Each row is a point on a landscape with many valleys, with its height.
From any point a ball rolls to the lowest of the 2 points nearest to it. It stops when none of these is lower. Distance is the straight distance between rows; heights are no part of it.
boso: [ -5, -20, -13,  36,  17,  37,  26,  66,   2, -91, -63, -22,  19, -21, -36,
  45, -16,   3, -13, -42,  11]  height 685
kamav: [ -1, -28,   9, -65,  11,  51, -22,   5, -21,  40,   5, -44, -35,   4,   9,
 -48, -36, -15, -71,  24,  15]  height 224
tenez: [-96,  42,  27, -34,  -7, -15, -61,  44,   7,  28,  15, -46, -37, -17, -36,
 -14, -14, -11, -43,  -8,  -3]  height 410
nud: [ 20,   0,  26,  10, -54, -21, -27,  11, -23,  46,   3,  30, -34, -25, -26,
  71,  72,  18,  47,  -3,   7]  height 340
topeb: [  1,  48,   9,  17, -91,   0, -31,  25, -40,  43,  12,  18, -10, -23,   9,
  31,  47, -14,  51,  -4,  -8]  height 246
refiz: [ 99, -21,  -2,  23,  10, -42,  -3, -92,  30,  16,  14,  18,  41,   2,   1,
 -10,  10,  -2,  48,  50,  17]  height 382
bag: [ 25, -27,   7,  39,  -9,  25,   1,  21, -25,  15, -31,  81,  23,  30,  28,
  28,   0,  -6,  54,  50,   0]  height 460
vedir: [ 70, -29,   6,  36, -17, -43,   9, -55,  41,  34,   2,  37,  19,  -3,  15,
  35,  15,  14,  42,  46,   1]  height 296
milek: [-75,  52, -22, -32, -33,  20, -22,  64, -38,  25,  -2,   0, -31, -17,   3,
  -9,   2,   1,  57,   8,   4]  height 245
vanis: [ -4,  10, -69, -37,  33, -19,  32,  -1, -50,   9,   3, -47, -56,  19, -28,
 -27,  22,  34,   6, -47,  24]  height 686
Vin: [ 50, -34,  16,  39, -52, -26,   1,  14,  -1,  15,   5,  63,  30,   8,  22,
  54,  18,   7,  21,  43,   3]  height 389
gur: [-23,   6,  51,  35, -38,  23, -55,   8,  -4,  42, -21,  48,  11,  -5,  -5,
  58,  13,  -4,  32,  11,  -7]  height 618
vipal: [-10, -48,  27,  -6,  45,  25, -25,  24, -25, -42, -14,  33, -15,  19, -82,
  10, -38,   8,  29,   8,  11]  height 721
tol: [ 29,  23, -58, -17,  33, -15,  35, -28,   7, -64,   3, -66,  10, -69,   7,
  -2,  43,   5,   5, -20,  10]  height 637
Tudov: [-32,  38,  -9,   8, -37,  44,  11,  54, -21, -71,  -5,  21,  28, -34,  37,
 -33,  -1, -65, -44, -24, -19]  height 332
nasu: [-37,  42, -17,  -1, -17,   0,  21,  82, -51,  -6, -16,  11, -21,   1,  17,
  24,  19,   9,  60,  14, -10]  height 321
Tos: [ 39, -46,  34,  31,  45,  17,  16,  54, -20, -92, -21,  -7,   5,   0, -42,
  49,  -6,  38,  -9, -23,   9]  height 649
bur: [ 42, -55, -51, -23,  41,  49,  -2, -30, -18, -30, -19,   2,  13, -21,  15,
 -53,   9, -24, -13, -23,  33]  height 759
Tizi: [ 44,  10,  -5,  18,   8, -67,  48,  45, -10, -13,  41, -22, -13,  -3,  35,
  17,  34,  59,  51,  11,  21]  height 435
Nof: [-12,   4,  20,  10, -31, -50,  -7,   1,  33,  62, -10,  13, -32,  12, -27,
  84,  40,  37,  29, -14, -14]  height 414
fuf: [-34,   6,   2, -12, -23, -37, -46, -22,  23,  60,   1,  -8, -18,   6, -29,
  30,  15,  16, -10,  -2,  10]  height 476
kube: [ 34,  -1, -38,  -3, -44,  22,  19,  -5, -57,  43,  16,  21, -21,  71,  40,
 -34, -20,   0,  23, -15,  26]  height 355
kifif: [-57,  31,   2,  -1, -32,  14,  15,  25,  15, -77,   0,   2,  40, -30,  13,
  -8, -17, -35, -56,  -2, -30]  height 268
Fubu: [-40,  18,  29,  15,  58, -20,  30,  36,  20, -39, -34,  -9, -15,   3, -32,
  65,   0,  33,   1, -16, -20]  height 780
fogi: [ 12,  20,  -6,   9,   1, -21,  35, -71,  68,  15,  20, -43,   6, -39,  -4,
  -9,  14,  45,  51,  47, -28]  height 704
mek: [-47, -46, -22, -43,  66, -25, -35, -18,  34,  52, -18,  18, -17,  -7, -21,
 -39,  -4, -33,  -8,  54,  39]  height 524
Gutu: [  3,  39, -15,  18,  -2, -34,  34,  45, -26,  -4,   6,  -1,  -8, -21,  28,
  27,  29,  25,  50,  24,  -1]  height 380
Vop: [-18, -44,   5, -81,  53,  46,   8,  13,  23,  63, -24,   1, -67,  47,   7,
 -21, -58,   0, -39,   0,  18]  height 239
Lumir: [-36,  -6,  48,  32,  51,  27,   1,  27, -11, -26, -28,  11, -26,  30, -51,
  49, -23,  20,  29,  -2,  -6]  height 755
bebep: [  7, -27,  -5, -15, -29, -11, -41, -44,  32,  76,   9,  26,  -4, -33,  14,
  -1,  42, -36,   1,  49,  47]  height 509
laf: [-46,  -5,  40,  17, -19,   4,   0,  -4,  55, -41,   1,  14,  38, -11, -20,
  35, -39,  20, -13,  38, -47]  height 665
takoz: [ 78, -31,  -6,  -8,  29, -30, -28, -92,   2,   1,  27, -13,  26,  10,  -3,
 -54,   9, -30,  16,  41,  31]  height 468
Dilun: [ -5,  38,   8,   6, -58, -43, -27,  10, -25,  16,  45, -47,  -3,   7, -35,
  20,  -1,  32,   0, -23, -28]  height 411
guz: [ 27,  55, -29, -13,  20, -33,  46, -46,  22, -19,  29, -46,   3, -54,  12,
 -12,  35,  19,  46,  30,   8]  height 672
Ges: [ 16,  78,  27,  60,  20, -30,  29,  20,  34,   4,  12,  37,  -4,  53,  49,
  16,  22, -18,  32, -31, -82]  height 610
furi: [ -4, -42,   1, -31,   8,  -7, -46, -28,  42,  87,  -6,   4, -17, -16,  16,
 -26,   0, -38, -41,  72,  43]  height 430
tava: [ 19,  13,  57,  43, -22,  38, -20, -21, -39, -14,  23,  18,  43,  25,  33,
 -13, -30, -10, -36, -19, -38]  height 406
Tun: [-11,   2,   9,  43,  39,  42,  48,  25,  -3, -52, -53,  45,  27,  -4,  37,
  36,  10, -17,  15,  14,  -2]  height 561
tuk: [-18,  29, -53,   2,  30, -59,  79,  -8,  18,   6, -13,  -5, -18,  23,  30,
  16,  15,  16, -10,  -2,  -1]  height 620
Tam: [ -7, -33, -23, -53,   7,   6, -14,  -6,  10,  64,   1, -24, -25,   3,  20,
 -58, -16, -34, -64,  73,  40]  height 339
Mut: [ 41,  -7,   3,  18, -64, -33, -27, -22, -21,  31,  35, -21,   6,  36, -32,
  23,   1,  29, -16, -14,   3]  height 353
zinos: [-31, -39,  30,  -3,   3,  -5, -40, -55,  71,   1,  13,   8,  36, -12, -34,
  25, -25,  31, -23,  42, -33]  height 698
Pafe: [  5, -64, -15, -73,  38,   5, -52, -13, -22,  31,   6,  21, -18,   4, -42,
 -67, -26, -14,  42,   4,  26]  height 621
tel: [ 81, -27,  30,  33,  31, -46, -10, -13,  -2,   5,  29, -12,  14,  -4,  -7,
  31,  18,  61,  52,  16,  -4]  height 542
Teti: [ 36,  21, -33,  31, -12,   2,  63,  -3,   8, -59, -14, -14,  42, -22,  47,
   1,   1, -14, -30, -48, -24]  height 485
mabig: [-43,  71, -16,  -7, -81,  -8, -33,  49, -24,  53,  18,  -5, -30, -16,  16,
 -18,  29, -33,  36, -12,  -1]  height 145
devap: [ -3,  46,  16,  34,  22, -30,  61, -23,  36,  -4,  -6,  12,   3,  24,  39,
   6,   4,  -7,  -8, -47, -55]  height 578
sak: [ 27, -14,  39,  30, -51,  42, -37,  -9, -52,  35,   9,  20,  20,  55,  22,
  -6, -30,   4, -13, -13,  -8]  height 350
vivek: [-11, -36,  38,  20, -13, -10,  22,  42,  44, -65,   8,  27,  36, -12, -12,
  48, -28,  38,   4,  68, -24]  height 635
kule: [-66,  35,  25, -15, -15,   9, -25,  41,   0, -24,  13, -18,  -6,  -8,  -2,
 -28, -20, -39, -66, -21, -20]  height 341
Vip: [-12,  16,  76,  23, -37,  64, -69,   7, -21,  63, -10,  28,  -9,  17,   5,
  13,  -9,  -5,  38, -28, -16]  height 657
tukol: [-10,  60, -68, -19,  28, -59,  60, -20,  -4,   7,   8, -61, -36,  -3,   0,
 -14,  28,  25,  -2, -24,  19]  height 653
zago: [-12,  54,  11, -17,   5,   7, -29, -14,  -2, -41,  35, -73,  -8, -54, -18,
 -37,   6,  -8, -55, -75, -35]  height 511
Fes: [  4, -20,  32,  24, -15,  -8,   2, -72,  70,  24,  21, -27,  22, -18, -26,
  10,  -9,  51,  22,  24, -61]  height 734
mafem: [ 87, -41,   4,  24,   3, -91,  18,  18,  17,  14,  44,  -4,  -4,   5,  -3,
  10,  27,  54,  59,  10,  19]  height 493
sus: [-11,   1, -62,   6,   3,  12,  48,  -2,  37, -45, -45,  -9,  45, -31,  43,
  -2,   4, -30, -49, -21,   6]  height 433
veze: [ 33,  38,   2,  22,   7,   3,  61, -63,  48, -17,   5, -14,  25,  -1,  44,
 -32,  -9, -19, -44, -48, -25]  height 535
fel: [ 46, -63,   4, -24,  51,   0, -47, -64, -15,  37,  14,   2,  12,  10, -23,
 -69,  -7, -30,  18,  18,  22]  height 544
Rofo: [-47,   7, -32,  -8, -31,  -2,  44,  44,  -1, -72, -13,   7,  23,  29,   9,
   4, -12, -29, -69, -15, -10]  height 287
gire: [-23, -24,  33,  -1, -39,  37, -64,  -3,  11,  55, -13,  50,  -3, -27,  -4,
  20,  18, -28,  16,  38,  28]  height 576
Mil: [ 27, -41, -40,   6,  26,  55,   8,  18, -17, -64, -51,  -1,  25, -22, -10,
  -3,  -3,   1,  -1, -34,  16]  height 720
Kozen: [-71,   8,  10, -32,  11, -24, -50,  -2,  16,  75,   9, -43, -38,   7, -24,
  -8,  -3,   6, -36,  -7,  20]  height 469
foru: [ 59,   4, -58,  -6,  25, -63,  40, -37, -12,   9,  18, -13, -15,  23, -12,
 -30,  17,   5,  23,  24,  44]  height 689
geso: [-14, -61,   3, -55,  51,  11, -41,   8, -34, -14,  -5,  15, -29,  13, -89,
 -30, -42,  10,  32, -15,  18]  height 679
Kufuf: [-22,  -2,   3, -22,  19,  23, -29, -23,  20, -46,  -3, -73,  26, -42, -24,
 -16,   1,  -6, -77, -71,  -9]  height 557
nereb: [ -9,  20,  72,  38,  -4,  61, -32,  12, -12, -39,   5,  25,  22,  16,  19,
 -26, -32, -39, -58, -48, -53]  height 451
Goni: [-56,  11, -27, -16,  27,  -7,  22, -10,  29, -18, -18,   3,   5, -27,  21,
   0,  10, -17, -38,   9,  13]  height 362
Riti: [ 57,  19, -23, -10, -21,  41,   9, -40, -48,  46,  28,   1, -24,  27,  32,
 -58, -11,  -5,  45,  -1,  55]  height 423
Pes: [ 47, -21,  -8,  17, -56,   4, -26, -24, -45,  58,  15,  12,  -9,  58,   0,
  -8,  -9,   6,  -1,  -9,  24]  height 276
gav: [-63,  -5, -53, -26, -20,  39,  42,  68, -10, -56, -35,   4, -14,  25,  -7,
  -7, -15, -34, -41, -31,  21]  height 351
detaf: [  5, -13,  17,  23,  13,  -6,  41,  24,   5, -72, -11,  22,  34,  -3,  15,
  45,  -5,  20, -13,  24, -17]  height 602
Pegi: [-24,  25, -33, -22,  21,  13,  -2, -12,  30, -67,  -3, -63,  35, -88,  -4,
  -2,  22,  -4, -28, -32, -14]  height 601
zuno: [ 26,  18, -57,   4, -16, -63,  55, -29,   9,  18,  19,   1,  -1,  33,  28,
  -8,   1,  -1,   3,  35,  25]  height 656
falep: [  4, -32,   4,  27,  34,  57,  41,  20, -17, -21, -49,  89,  17,  46,  37,
  26, -15, -17,  38,  34,   2]  height 514
dud: [ -1,  25,  33,  15, -33,  84, -10,  48, -52, -64,  -1,  22,  20,  -3,  23,
 -33, -18, -38, -24, -52, -34]  height 396
porip: [-31,  51,  13, -17,  -9, -29, -31,   2, -31,  -4,  42, -68, -17,  -7, -36,
 -21,  -1,  18, -37, -58, -32]  height 463
kob: [ -2, -34,  45, -53,  20,  71, -20,   8, -14,  35,  -7, -20, -44,  45,   0,
 -27, -64,   8, -60, -24,   3]  height 94
dos: [-18, -50, -34, -39,  68,   3,   3,  -9,  -5,  15, -28,  47, -19,   5, -13,
 -41,  -8, -16,  30,  14,  28]  height 597

For each start below, name the point where the ball stops.
guz -> Pes
boso -> vedir
gur -> kob
mafem -> mabig
zinos -> vedir
bur -> kob
Fubu -> vedir

Call two points neighbours if one is among the 2 nearest of the other. Go from one point of each pair to the other, from neighbour to neighbour, staying as low as possible. Name the highest point that can't be avoided.
vedir and kifif -> tel
kob and Pes -> Pafe
kifif and Pes -> nereb
kifif and mabig -> fuf
